Points, in no order, along strands that fork and pass close to each other.
Points whose rows are less than 46.7 apart are linked; no others are. Some points are linked to none.
kunam: [  0, -12,  16,  -6,  -7,  -1, -15,  26,  -4,   7,  -3,  -6, -12,  16,   4,
   5,  -7,  -7,  -2, -10,   5,  -1, -10,  13]
tup: [  4,   7,   2,   7, -15,   1,   6, -14,   5,   4,   0,  10,  18,  17,   3,
 -13,  10, -18,   0,  14,  -3,  14,   3,  -8]
geden: [-12,  -9,  17,  -7,  -5,  11,  -2,  21,   5,   8,   7, -16,  -9,  -2,  12,
 -17,  -9,   6,  -5, -14, -31,  -7, -12,  -8]
Fefu: [ 12,  16,   6, -11,  -9,   4,   7, -17,  16,  -8,   6,  -8,  -6,  -5,  -8,
  -3,  -2, -16,  -6,  -4,  15,   6,  -1,  19]
Tep: [ 16,   9,  -6,  11,  13,   1,   7,  -8,   4,  -3,  -1, -15,   9,   1,   9,
 -12, -12,   2,  12,  11,   1,  10,  -9,  16]
vutin: [ -7,  15, -31, -14, -13,  -3, -14,  11, -11,  16,  -9,  -7, -14,   9,   9,
  12,  -1,  -3,   9,   5,  -3,  -2,  -3,  -3]
petod: [ -3, -16,   5,  -1,  -1, -10, -11,   6, -25, -11,  13,  11,   2,  11,   6,
   0,  -7,   8,  -2,  18,  -6,   1,   4,  -5]
Bod: [ -1,   5,  -9,   5,  -8,   4,   0, -26,  12, -20,  -5, -20,  17,   6,  -2,
  -9,  -1, -24, -14,  -5, -22,  14,  -3,  -2]
Mozut: [  9,   0,  23,  -2, -11,  -7,  29, -14,  12, -11,   0,  -2,   7,  -6,   1,
   4,   9,  -4,   0,  10,  -8,   3,   3,   3]
Mura: [  1, -13,  23,  27,  18,   9,  -7,  -6,  -7,  -8,  12,  14,   5,  -8,  -5,
 -14,  -4,  -1,  -3, -15,  19,  -2,  -2,   6]
kaba: [ -4, -12, -20,  -2,   3,  -3, -19,  20,  -1,   3,  -4,  -4, -12,   8,  -1,
  -3, -10,   7, -25,  -1, -17,  -7,  -8,  -4]
Kolop: [ -8,   2, -10, -20,  -4,   4,  14,  -9,   2, -10,   3, -16, -16,  -2,   3,
   3,  -9, -10,  12,   5, -27, -17, -13,   1]
Ravog: [-21,  19,   6,   7, -33,  -5,  -5,   3,   1,   9, -10,  -6,   3,   0,   6,
   3,  -5,  15,   9,   2,   1,   5,   5, -10]
Neka: [ -5, -24,   1,   5,  19,   0,   4,   3, -12,  15,  21,   2,   3,  -5,   4,
   0,   6, -28,  15, -20,  12, -27,   6,  -6]
pora: [  0,  15,  11,  21,  -6,  -2,   2,  -1,   2,   9,   2,  -3,   8, -18,  23,
 -15,  -3,   7,  -3,  -3,   9,  11,  -1,   1]
vogev: [-16,  15,   5, -18, -19,   3, -16,  16, -10,   0,  -4, -12,  -4,   8,  -2,
   1, -19,  12,  -9, -10,  -7,   6,   4,  -1]
fevab: [  1, -24,  11,   4,  19,  12,   6,  -8,  -6,  -6,  11,  -3,   3,  -5,   3,
 -26, -29, -19,   9,  -5,   4,  -2,   4,   0]
mig: [  1, -23,   0,  13,  -3,   5,  -8,  -3,  12,   1, -23,  13,   3,   0, -11,
   1,   1,  -9,  -3,   5,   0,   7,  -4,  -4]
naleb: [  9,   0,   3, -17,   8,   8, -12,  12, -16,  -7,   2, -18,  25,   7,   6,
  -9, -12, -17,   7, -16,  -5,   4,  -2,   1]
tar: [  9,   0,  -7,  19,  -1,  -4,   4, -15,  -5,  12,  15,  15,   7,   6,   1,
 -11,  15,  -3,  -2,  10,   5,   5,   4, -12]
baza: [ -9,   2,  22,  -2, -23,   3,   3,   2,  -7,   2,  -7,  -4,  -6,   2,  28,
 -17,  -5, -15,  14,  12, -15,   5, -14,  -7]
vide: [-12, -16,  -6,   8,   5,  11,   2,  -5,  -2,   9,  10,  -4,   8,  -3,  -1,
 -13,  -6, -32,  17, -13,  -2, -23,   1,  -9]
Gud: [ -1,   8,  -1,  17,  -4, -10,  -1,  25, -26,   7,   6,   0,   0, -12,  -4,
   9,  -7,  19,   0, -17,  16,  12,  15,  -4]
gug: [  8,   5,   7,  -2, -10,   0,   0,  -3,  -4,  -2,   3,   1,  16,  15,   8,
   4,  10, -13,  14,  13,  -5,  -2,  -5,  -3]
bim: [  6, -21,  16, -36,  15,   3, -18,  11,   2, -12,   3,  11,  -4,   7,   5,
   3,   6, -16,  -8,  -4,  -1,  -3,  -3,   7]
tidem: [ -1,  -8, -14,   5,  -6, -11,   4, -15,   0,  -8,  22, -14,  -2,   9,  -9,
  -3,   7,  -3, -21,   0,  -8, -13,  -6, -10]
Zulit: [ -5,   2,  21,   3,  -2,   8, -11, -14,   7,  -4,   5, -16,  25,  13,   6,
   0,   4,   2,  15,   6,  -3, -10,  -6,   0]
beted: [ -7,  10, -26,  -1, -23, -13,  -2,  -3,  13,   2, -26,  -3, -11,  11,   6,
   1,  13, -16,  -7,  13, -18,   0, -18,  -7]
tamev: [  3,  14,  -1,   6,  -2,   7,   1,   0,  -5,  -5,   2, -25,   6,   8,   5,
 -13, -27,  -3,  16,  11,  -6,   4, -15,   7]
Vatag: [  0, -12,  22, -13,   5, -10,  11, -15,   1,   0,   6,  -2,  -6, -17,  -3,
  18,   7,  19, -14,   4,  -3,  15,   8,  -2]
pulut: [-22, -12,   8,  -2,   6,  21, -12,   7,  18,  -7,  -4, -11,  -3,  -4,  -9,
  11, -16,  13,   3,  -8,  -6, -23,  -7,   6]
zasub: [  3,   8, -22,  11,   0,  -9,  22,   6,  -3,   1,   8,  -7,  -1,   7, -16,
  11,  -4,  18,  15,   8,  -7, -17,  -4,  -7]
Bola: [ -9, -21,   3,   8,   3,  -4,  -8,  22,   0,  10,   1, -14,   4,  -9,  20,
   1,  12, -11,  -2, -15, -17, -21, -12, -11]
nif: [-11,  16,  -1,   3,  -1,   1,   5, -18,  16,   8,  -9,   8,   8, -10, -11,
   5,   5,   8,  -7,  -1,  10,  23,  17,  -4]
Paf: [ -2,  -3,  -4,   5,   4,   5,  -5,  12,   7, -13,  -9,  31, -20,   4, -15,
  13,   1,  18,  -4,   2,   8,  -5,   3,   5]
sapep: [  1, -12,  -9,   1,   4,  20,   4,   4,   0,  -3,   4,  29,   9,   6,  -8,
  -9,   1, -25,  15,   3,   6, -10,  16,  -5]
tak: [  9,  -4,  19,  20,  12,   3,  -5,  -3,   8,  -5,   2,   0,  22, -13,  -4,
  -9,   9,  -6,  -6, -22,  19,  -6,   4,   9]
rela: [  6, -13,   6, -26,  16,   0, -23,  23,   0,   7,  -5,  10,  -5,  21,  18,
  15,  18,  -4,  -4,   3,  -1,  -4,   1,   7]
Feb: [  5,  10, -24,  -7,  -9, -12,  -6,  16, -13,  -1,  -3,  -1,  -9,  23,   1,
  23,   3,  -2,  10,   7,  -3,  -7,  -5,   4]
fabev: [  7,   2,  -6, -13,   7,  12,   6,   8, -10,   2,   5, -28,  14,   9,   9,
 -21, -20, -12,  12,  -5, -20,   3, -15,   4]
peto: [ -4,   5,   8,  -4,  16,  16,  -6, -14,  11,  -5,  -2,  18,  16,  -3,  -5,
   8,  16,   2,  13,   8,   3, -11,   9,   1]
Tokep: [ -1, -17,  29,  -6,   6,  -2,  10,  35,  -7,   3,   9,   7,   7,  -7,  12,
  -6,  -8,  -3,  20, -11,   1, -24,   6,  -3]
Kot: [  6, -17,  -7,   0,  -2,  -2,  -2,  10, -13,  28,  -7,  -9,  -9,  -5,  14,
   1,   2,  -4,   2,   7,  -9,   3, -12,  -8]
Demob: [ -4,  26, -15, -17,  -4,  -8,   9, -14,  17,   4,  -3,  24, -21,   5, -18,
   1,  -1,  20,  -3,   7,   8,  10,  19,  -5]
raz: [  5,  -2,   3, -23,  -4, -19,  -6,  13,  -9, -12,   5, -17,   2,   6,   8,
  11,   0,  13, -17,   6, -19,   4,  -6,   0]
gisog: [  9,  12,   5, -10,   1,  -7,  18, -21,   0,  17,   2,  22,  -7,  11,  17,
 -19,  26,   3,   7,  18,   8,  17,   6,   4]
Feme: [ -4,  -3, -18,   5,  13,  -5, -17,  21, -15,  16,  -1,   9,  -9,  10,  -6,
  11,  -2,  24,  -7,   4,   4,  11,   8,  -4]
vuvap: [  1,  17, -13,   0,   4, -19,  -4,   6,  -1,  23, -10,  30, -13,   2,  -8,
   4,  14,  23,   3,   7,  10,  20,  13, -10]
Lut: [  9,  -2,  21,  -3,   0,   4,  20, -12,  28, -11,  -7,  13,   3,   2, -15,
   5,  17, -10,   5,  11,  -7,   3,   4,   9]
Vif: [ -5,   7,  13,  -1,   3,  20,   1, -11,  15,  -4,   0,  -9,  29,   2,  -4,
  15,   7,   8,  20,   5,  -6, -15,  12,  -4]
zub: [  9,  -2,   1, -11,  10, -16,   1,  14, -12,  13,  11,   3, -12,   7,  -6,
  20,  17,  10,   2,  -6,  10,  -2,   0,   9]
nupu: [  2,  13, -11,  -5, -11, -18,  20, -28,   5,  -3,   4,  -3, -13,  -5,  14,
  -4,  17,  -1, -13,   9,  -4,   1,  -1,   0]
kel: [  1,  25,   3,  29,   1,  -1,  11, -27,   2,  -7,  10,   4,   7,  -1,  12,
 -13,   7,   8,   7,  14,  19,  10,   8,  12]
savu: [ 11,  19, -10,  17,   9,  -5,  10, -13,  -7,   1,  13,  16, -15,   8, -21,
   0,   9,   7,  10,  -7,  22,   4,   0,  10]
gade: [  7, -21,   4,   4,   6,  -7,   3,  18,  -2,  -1,   3, -13,  12,  -7,  11,
  -4,   3,  -3,  -5,  -5, -32, -15,  -7, -17]
Nanoz: [ -5, -12,  -4,  -1,   7,  13,   9,   4,  -4, -15, -12,   9,  -6, -25,  -1,
   7, -10,  -5,  -3, -10,   4, -11,  11,  -5]
nuduf: [  6,  -1, -11, -16,  11,   0,   7, -13,  15,   5,   1,  -6,  -4,  -3,   0,
 -11,  -4,   6, -10,  13,  -7,  15,  -1,  -2]
Kupo: [ 10,   4,   1, -15,  11,  10,   5,  10,   5,   0,  10,   7,  -3,  -2,  12,
  -6,   6,  -4,   3,  -2,   5,  -9,   1,   2]
goko: [ -2, -17, -13,  21,   5,  -6,   1,   2, -18,   0,   8,   1,  -5, -12,   1,
   5,   1,   0,  -2,   4,   0, -14,  -3,  -3]
Bom: [  2,  -8,  -4, -24,   5,   3,   4,  -9,   8,  16,  -7,  13, -12,   2,  -4,
  -2,   4,   5,   5,  10,  -5,  16,   1,  -5]
beduf: [  7,  -3,  -7,  21,   1,   4,   9,  -4, -10,   4,  29,   5,  10,   1,   2,
 -23,  -2,   0, -12,   2,   6,  -3,   4, -15]
Posab: [-14, -11,   7,   2,  11,  13,  -5,  12,   4,  -2,   4,  17, -19,   6, -20,
   8,  -5,  18,  -5,  -9,  13, -13,   6,   3]
tibof: [-16,   9,   6,  -3, -25,   5, -23,  23,  -8,   4,  -8, -10,  -4,   6,   7,
   6,  -3,  -4,  -5, -13,  -1,  -6,  -7,   4]
Veko: [ -1,   3,   1,  17, -10,   1,  -8,  11,  -2,   9, -17, -12,   9, -24,   7,
   2,  -4,   9,  -7, -14,   5,  13,  -2,   1]
ber: [  6,   8, -14,   8,   1,   2, -10,  -8,   4, -13, -10,  -7,  23, -15,  17,
   4,   6,   8,  -9,   9,  -3,  -2,   4,  -4]
fom: [ -7, -26,  -9,  -7,   4,   5,   3,  11, -18,  15,   5,  -5, -16,   0,   3,
   4,  -7, -15,   5,   6, -17,   0,  -4, -11]
bes: [  7,   2, -15,   3,   3,  -4,  -6, -13,  11,  -7, -17, -27,  11,   3,  -9,
  -7,  -1, -13,  -4,  -2, -28,  17, -17,   1]
vebef: [ -1, -23,  18, -14,  14,   8,   0,  20,  -6,  10,  -3,  -9,   8,  -8,  10,
   1, -13,  -4,  14,  -7,  -8,  -7,  -2,  -2]
Lop: [ -7,  -1,   1,   9,   2,  11,  -9,  -9,  14,  11, -12,  -4,  18, -11, -10,
   0,   0,  13, -11, -12,   5,  17,   7,  -5]
lev: [ -5, -16,  -4,   9,   3,  -1, -13,   8,   4,  -9, -15,  22,  -9,  -1, -17,
   4,  -3,  11, -17,  16,   2,   3,   2,  -2]
sem: [ -3, -14,  15,   0,  -1,   1,   5,   7,  14,   4,  11, -14,   0,   4,  -1,
  -9,  -2,  10, -11,  -3, -27, -16, -14, -15]
dup: [-19,  27,  -9, -17, -17,  12, -16,   1,  -7, -15, -10, -20,  -2,   1,   7,
  -4, -27,  -3,  -8, -11,  -7,  10,  -3,   0]
zuv: [  5,  25,   4,  -9, -11,  -4,   1, -14,  27,  -8,  -7,  -5,  -7,  14, -16,
 -12, -12,   1,  -6,   5,   5,  12,  -6,  20]
fovil: [  3,  17,   7,   9,   4,   3,   5, -33,   3, -10,   2,  13,   5,  -3,   4,
   4,  11,  -2,   4,  10,  21,  16,  16,  21]
Gufa: [  3,  11,   8,  21,  -1,   8,  18,   0,   8, -26,  -1,  -5,  14,  -1, -22,
   0, -15,   6,   8,   2,  10,   7,   4,  13]
somov: [ -1,  20, -20, -15, -12, -25,  16,   2,   3,  17,  -3,  17, -17,  -3,  -5,
   5,  12,  18,   5,  10,   6,  13,  12,  -6]
rokir: [  5,  23,   6,  17,   1, -25, -12, -22, -12,  17,  -3,  19, -22,  -5,   6,
   1,  18,  23,   4,   0,  21,  21,   4,   9]
bipoz: [  0,  12,  -8,  15,   9, -15, -10,  -6, -15,  19, -18,  21, -16,  -6,  -9,
  14,  13,  19,  13,  -5,  14,  25,  12,   0]
ropi: [  6, -18,  12,  -5,  14,  -1,  13,  28,   0,  -5,   8,  -3,  -4,   0, -12,
   5, -11,  12, -16, -16,  -1,   4,   2,  -4]
Vov: [-15, -22,  -8, -11,   8,  21,   2,  10,  -5,  13,  -3,   5,  -7,   2, -16,
   6, -17,  -2,  12,   0,  -3,   7,   8, -13]
Veme: [ -3,  18, -31,   0,  -1,  -8,  14,  -2,  14,   3,  -1, -13, -11,   4,  -9,
   5,  -1,  19,   2,   4, -10, -10,   2,  -9]
Dusib: [ -1,  -8,  -5,  -7,   9,  10,   0,  24,   1,  -2,  13,  -8,   6,   7, -15,
  -6, -11,   6, -20, -24,   1,  -7,   1,  -9]
bev: [  2, -25,  11,   5,  -3,  -7, -11,   0, -11,  14,  -4,  -9,   0,  -3,  21,
   5,  13, -13,  -2,  -2,  -1,  -8, -12,  -7]
neke: [  1, -11, -11, -17,   2,  -7, -16,  22,  -7,  18,  -2,   5, -11,  11,  22,
  11,  20,  -5, -10,   4,  -9, -15,  -4,  -1]
gepa: [ -3, -20,   0,   1,  12,  15,   4,  -7,   3, -13,   2,  -6,  14,  -6,   0,
 -24, -16, -42,   6, -10, -10,  -6,  -1,  -3]
zekib: [ -7,  21,  -1,  -8, -17,  13,  -9,  -5,   0, -22, -10, -12,  -8,   1,  15,
 -18, -21, -16,  -1,   0, -25,  -1,  -7,   8]
Devit: [ -2, -20,  31,   0, -16, -12, -14,  27, -14,   4,   5,   1,  -8,  20,   6,
  13,  14, -10,   3,  -6,   0,  -7, -13,   9]
buvuz: [ -3,  16, -12,  10,  -4, -13, -16,   2,   6,   2,  -6,  -8,   9,   0,  -7,
 -23, -17,  30, -19,   0,  12,  20,   5,  -3]
vib: [  1,   6,  -9,  20,  17,  12,   1, -22,  11,  -3,   3,  -1,  20, -16,   2,
 -10,   4,  -6,  -7, -10,  17,   1,   7,  10]
tomav: [  1,  15,  -6,  -6,  -1,  14,  -4, -23,  12, -27,   2, -11,  25,  15,   7,
 -10,  -1, -26,  -5,  15,  -7,   8,   6,   6]
Detag: [  0, -10,  -2,  -2,   1,  -5,   5, -14,  -6,  -8,   1, -23,   4,   9, -21,
   5, -18,   1,  -8,  -1,   7,  14,  -7,   5]
kobuf: [ -9,   9, -12,   1,  -1,  16,  12,  -1,  -6, -12,  -6,   8,   5, -23, -12,
  13,  -1,  14,  -4, -11,  12,   2,  18,  -6]
lege: [-14,   1,  24, -10, -11,   6,   1,  12,  -4,  11,   3,  -6, -10,   0,  25,
 -11,  -5,   6,   5,   0,  -9,   0,  -8,  -4]
Dafop: [ 12,   8,  -5,  16,   6,   7, -13, -16,   8,   3,  -8,   0,  16, -15,  20,
  -3,  12, -16,  -2,   4,  11,  -6,  -7,   6]
pab: [  5,  19,  -3,  -9,  -9,  -2,  10, -19,  -1,  -9,   3,  -5, -17, -10,   6,
  13,   9,  -1,  -5,   0,   8,  -8,   0,  15]
nevo: [  3,  13, -12,  22,   4, -13, -11,   2,  -4,   5,  -8,   1,   2,  -9,  14,
 -18, -10,  20,  -6,  11,  13,  10,  -6,  -3]
mifu: [ -4,   7, -17,   8, -19,  -7,  15,  -3, -10,  18,  -3,   9, -21,   3,   9,
  11,  16,  -1,  22,   5,   2, -17,  -3,  -3]
bib: [ -5, -10, -15,   0, -10,  -2, -24,   8,   1,  -3, -10,   8,  -9,   6,  -5,
  17,   8,   9, -21,   6,  -8,  -4,   0, -10]
Bape: [  8,   2,   4, -11,  12, -17,  -8,   0,  -6, -21,  12, -13,  16,  -1,   6,
   1,  -3,  22, -16,   3,  -1,   4,   1,  -3]
fasaz: [-16,  -8,  14,   6,   4,  17,  -3,  22,   7,   8,   3,   0,  -5,   2,  -6,
   2, -14,  15,   8,  -6,  -3, -20,   1,  -5]
nef: [ -7, -22,  33,  -3,   0, -13,  -7,  17, -21,  -1,  10,  14, -11,   8,   9,
  14,  11,  -2,  10,  -8,  12, -15,   4,   5]
Tek: [ 12,  -6,   3,   0,  -9, -10, -12,   3, -16,  -5,  16, -11,   4,   7,  11,
 -20,  -1, -15, -13,  -4,  -4, -10, -18,   2]
Kes: [-11,  -4,  14,  12,  -3,   4,   6,  -9,  11, -12,   7,   0,  17,   6, -16,
  12,   3,  26,   4,   5,  -3,  -2,  11,  -4]
Zof: [  9,   0,   3,  21,   6,   5, -13,  10,  -7,  -6, -16,   8,  -1, -19,  10,
  -1,  -2,  -8,   9, -13,  27,  -6,  -7,  19]
Pomi: [  0,   1,  10,  23,  -7,  -5,   2,  17, -18,  11, -10,   1,   1, -19,   3,
  11,  -5,   4,  10, -12,  18,  12,   2,  -3]
sepad: [ -3,  19,  -4,   6, -16, -13,  -8,  -3,  -4,  29, -10,  -7, -16,  -5,   1,
  11,  10,  11,   0, -12,  15,   1,  -4,   3]
revu: [  6,   6, -32, -22,   8, -18,   9,  -6,  12,   6,  -6,  -9, -11,  -3,  -6,
   2,   0,  15,  -7,  10, -15,   7,  -4,  -3]
dagi: [ 10,  -7,  -1,   2,  14,  -4,  -8,   0,  -4, -18,   8,  -4,  21, -12,   2,
  11,  10,  16, -14,   7,  -8, -10,  -1,  -6]
sis: [  5,  12, -21,  19,   2,  -5,  14,  -2,  -9,  13,  13,  10, -16,   2, -14,
   9,  11,   9,  17,   5,  10,  -9,  -3,  -6]
goz: [  3,  -6,   4,  22,  -6,   4,   4,  -1,   3,   1,   7, -13,  23,   1,  -3,
 -18, -12,  -7,  -9,  -2,  -5,   0,  -4,  -7]
Nit: [-14,  11, -31,  -7, -18,  -8,  -6,   3,   7,  17, -20,  -5, -20,  -7,   6,
  -2,  -4,  -4,   4,   4, -11,   4,  -9,  -8]
Nivu: [  1, -14,  28,  -3,   2,  -1,  12,  18, -10,  -5,  13,  15,  -7,   1,   0,
   7,  -6,  -4,  22,   3,   4, -14,   3,  -3]
gepun: [ -4, -13, -20,   1,  13,   1,  -8,  13,  -5,   9,   8, -10,   3,   7, -12,
   6, -14,  19,  -9,   0,  -4,   0,   0, -10]
nuge: [-11,   6, -13,  -9,  -3,   9,   5, -12,   6,   9,  -9,   8, -10, -22, -22,
  16,   0,   6,  -9,  -5,  15,   9,  16,  -4]
Zus: [  2,  27, -11, -10,  -4, -19,  13, -19,  -2,   7,   5,  11, -11,  -4,  14,
 -12,  15,  16,  -6,  14,   7,  14,   7,  -2]
fimep: [  1,   4,  -8,  -4, -17, -11,   3,  -6,   6,   3,  -8,   0, -12,  -3,  16,
  -5,  20, -10, -11,   3, -12,  -7, -16,  -2]
rok: [ 19, -12,  11, -21,   3, -11,   4,  34,  -2, -12,   8,  -3,   3,   9,   3,
   3,   1,   8, -18,  -7, -15,   7,   2,  -1]
Sop: [  2,  -4,   2,   3,  -1,  19,   4, -16,   0,  -6,   0,  22,  18,   2,  -4,
 -10,   0, -23,  -1,   6,   2,   9,  18,  -9]
tasur: [ 10,  12, -11, -15, -13, -11,   2,   0,  -7,  -8,   3,  -4,   2,  20,  -4,
   4,  -1,  -9,   6,  11,  -2,  -5,   0,   3]
Dolin: [ -5,  20,  -8,   1, -12, -11,  -4,   9, -12,  18,   1,   3, -13,  -8,   1,
   5,  -6,  17,  -9,  -9,  15,   8,  11,  -3]
kete: [ 15, -17,   8,   0,  23,  -5,  -6,  -8,   0,  -7,   3,  -5,  -3,  -7,   0,
  15,   7,   0,   7,  -1,  17,  -8, -13,  23]
gelu: [ 18,  14,   5,  -5,   8,   2,  11, -14,   5,  -2,   3,  26,  -7,   3,   6,
  -3,  22, -10,   5,  10,  17,  17,  11,   8]
Kolep: [-12,   6,  14,  -6, -17,   5,   2,  -7,  -1, -14, -12, -10,  -7,   4,  11,
 -19,   0, -24,   4,   5, -37,   5, -15,   0]
rit: [ -4, -17,  19, -30,   4,   2,   8,   1,   1, -17,   4,  17,  -8, -11,  -3,
  15,   5, -11,  -9,  -6,   1,  -9,   8,   7]
val: [  0,  -9,  -1, -27,   6,  12, -17,  18,  -3,   6,  -4,  -8,  12,   3,  10,
   3, -11,   1,   2,  -9, -14,   1,  -1,  -8]
veve: [-10, -17,  20,  19,  16,  14,   8, -13,   9,  -6,  10,   8,   7,  -9,   2,
 -17, -12, -16,   9,  -8,  15, -12,  16,  -1]
mugev: [  7, -14,  12,   8,  25,  -4,  15,   2,  -4,   2,  10,  14,   7, -12,  -7,
   2,  11, -11,  23, -19,  10, -28,   8,   4]
Gumek: [ 14, -10,  -5,  15,  -7,  -3, -10,  11, -11, -10,   0,  -3,  13,   3,  -1,
 -20, -12, -19, -12,  -6,   1,   4,  -9,  -5]
mebos: [  8,  11,  11,   6,  18,  14,  10, -18,  22,  -7,  -1,  33,  -2,  -1,  -5,
  -6,  23, -17,  14,  -5,  21,   9,  15,  12]
fasig: [-11, -23,   6, -18,   2,  15,   7,   4,   4, -18,  -7,  10,  -5,  -8, -20,
  19,  -6, -20,  -4, -14,   5, -14,  11,   1]
lorit: [  6,  16,  -1,  24,  10,  12,  12,  -9,   6,  -3,   4,   4,   2,   0, -29,
  -2,  -3,  12,   4,  -9,  24,   2,   6,  18]
Laz: [  7,  24, -10,   7,  -6,  -6,   3, -10,  24,  -9, -13, -10,  -2,   5,  -3,
 -10, -17,   5,   9,  21,  -4,  10, -15,  22]
Mavo: [  1,  11, -10, -19,  -1,  17,   2, -10,  -2, -13,   5,  -8,  13,  16,  -2,
  -5, -17, -15,  -4,   7,   0,  -2,   4,   7]
Kone: [  0,   1,   6,  -2,   1,   7,  21,  -7,  -3, -23,   0, -22,   6,  -1, -17,
  -4, -27,   2,   1,  -8,   1,  11,   1,   2]
bupab: [  0,  -8,  -9,   8, -10,  -2, -18,   0,   2,   2, -21, -13,   4,   3, -14,
   4,  -2, -16,  -4,   3, -17,  11, -13,  -5]
Lonum: [ -4,  14,  -2,  -2, -19,  -4,   7,  -1,  10,  21, -15,   9, -12,  -5,   4,
  20,  22,   9,   7,  -2,   4,  -5,  -5,   0]
Nafa: [ 15, -15,   3,  -2,   9, -13,  -4, -12,  -7,  -9,  12,  -8,  -1,   6, -19,
   9,  -2,  -3,   0,   7,   6,  -1,  -8,  14]
vovu: [  2,   9,   8,  11,  -9, -10,  16, -23,  15,  -9,  11,  -4,   7,   8, -13,
   5,   7,  13,  -3,  15,  -1,  -2,  10,   3]
libe: [ -2,   0,   4, -23,   9,   9,  -9, -14,  10,  13,  -5,  21,  -7,   1,   1,
  15,  19,   2,   9,  12,   2,  -5,   1,  -3]

Follow the links from the first point to the second, and from the first to the third. Name the last point that the two ways share.
lorit; Dusib; zuv: tasur
nevo; Kone; Kes: sis
Veme; Demob; dagi: tasur
Detag; nuduf; bim: sis

A fork is a point with three links. Follow the links from the first point to the second and name the forks in between, in order.
kobuf; sis: Veko
Mozut; Zus: Vif > gug > tasur > nupu
beduf; zasub: tup > gug > Vif
rokir; Devit: somov > Zus > nupu
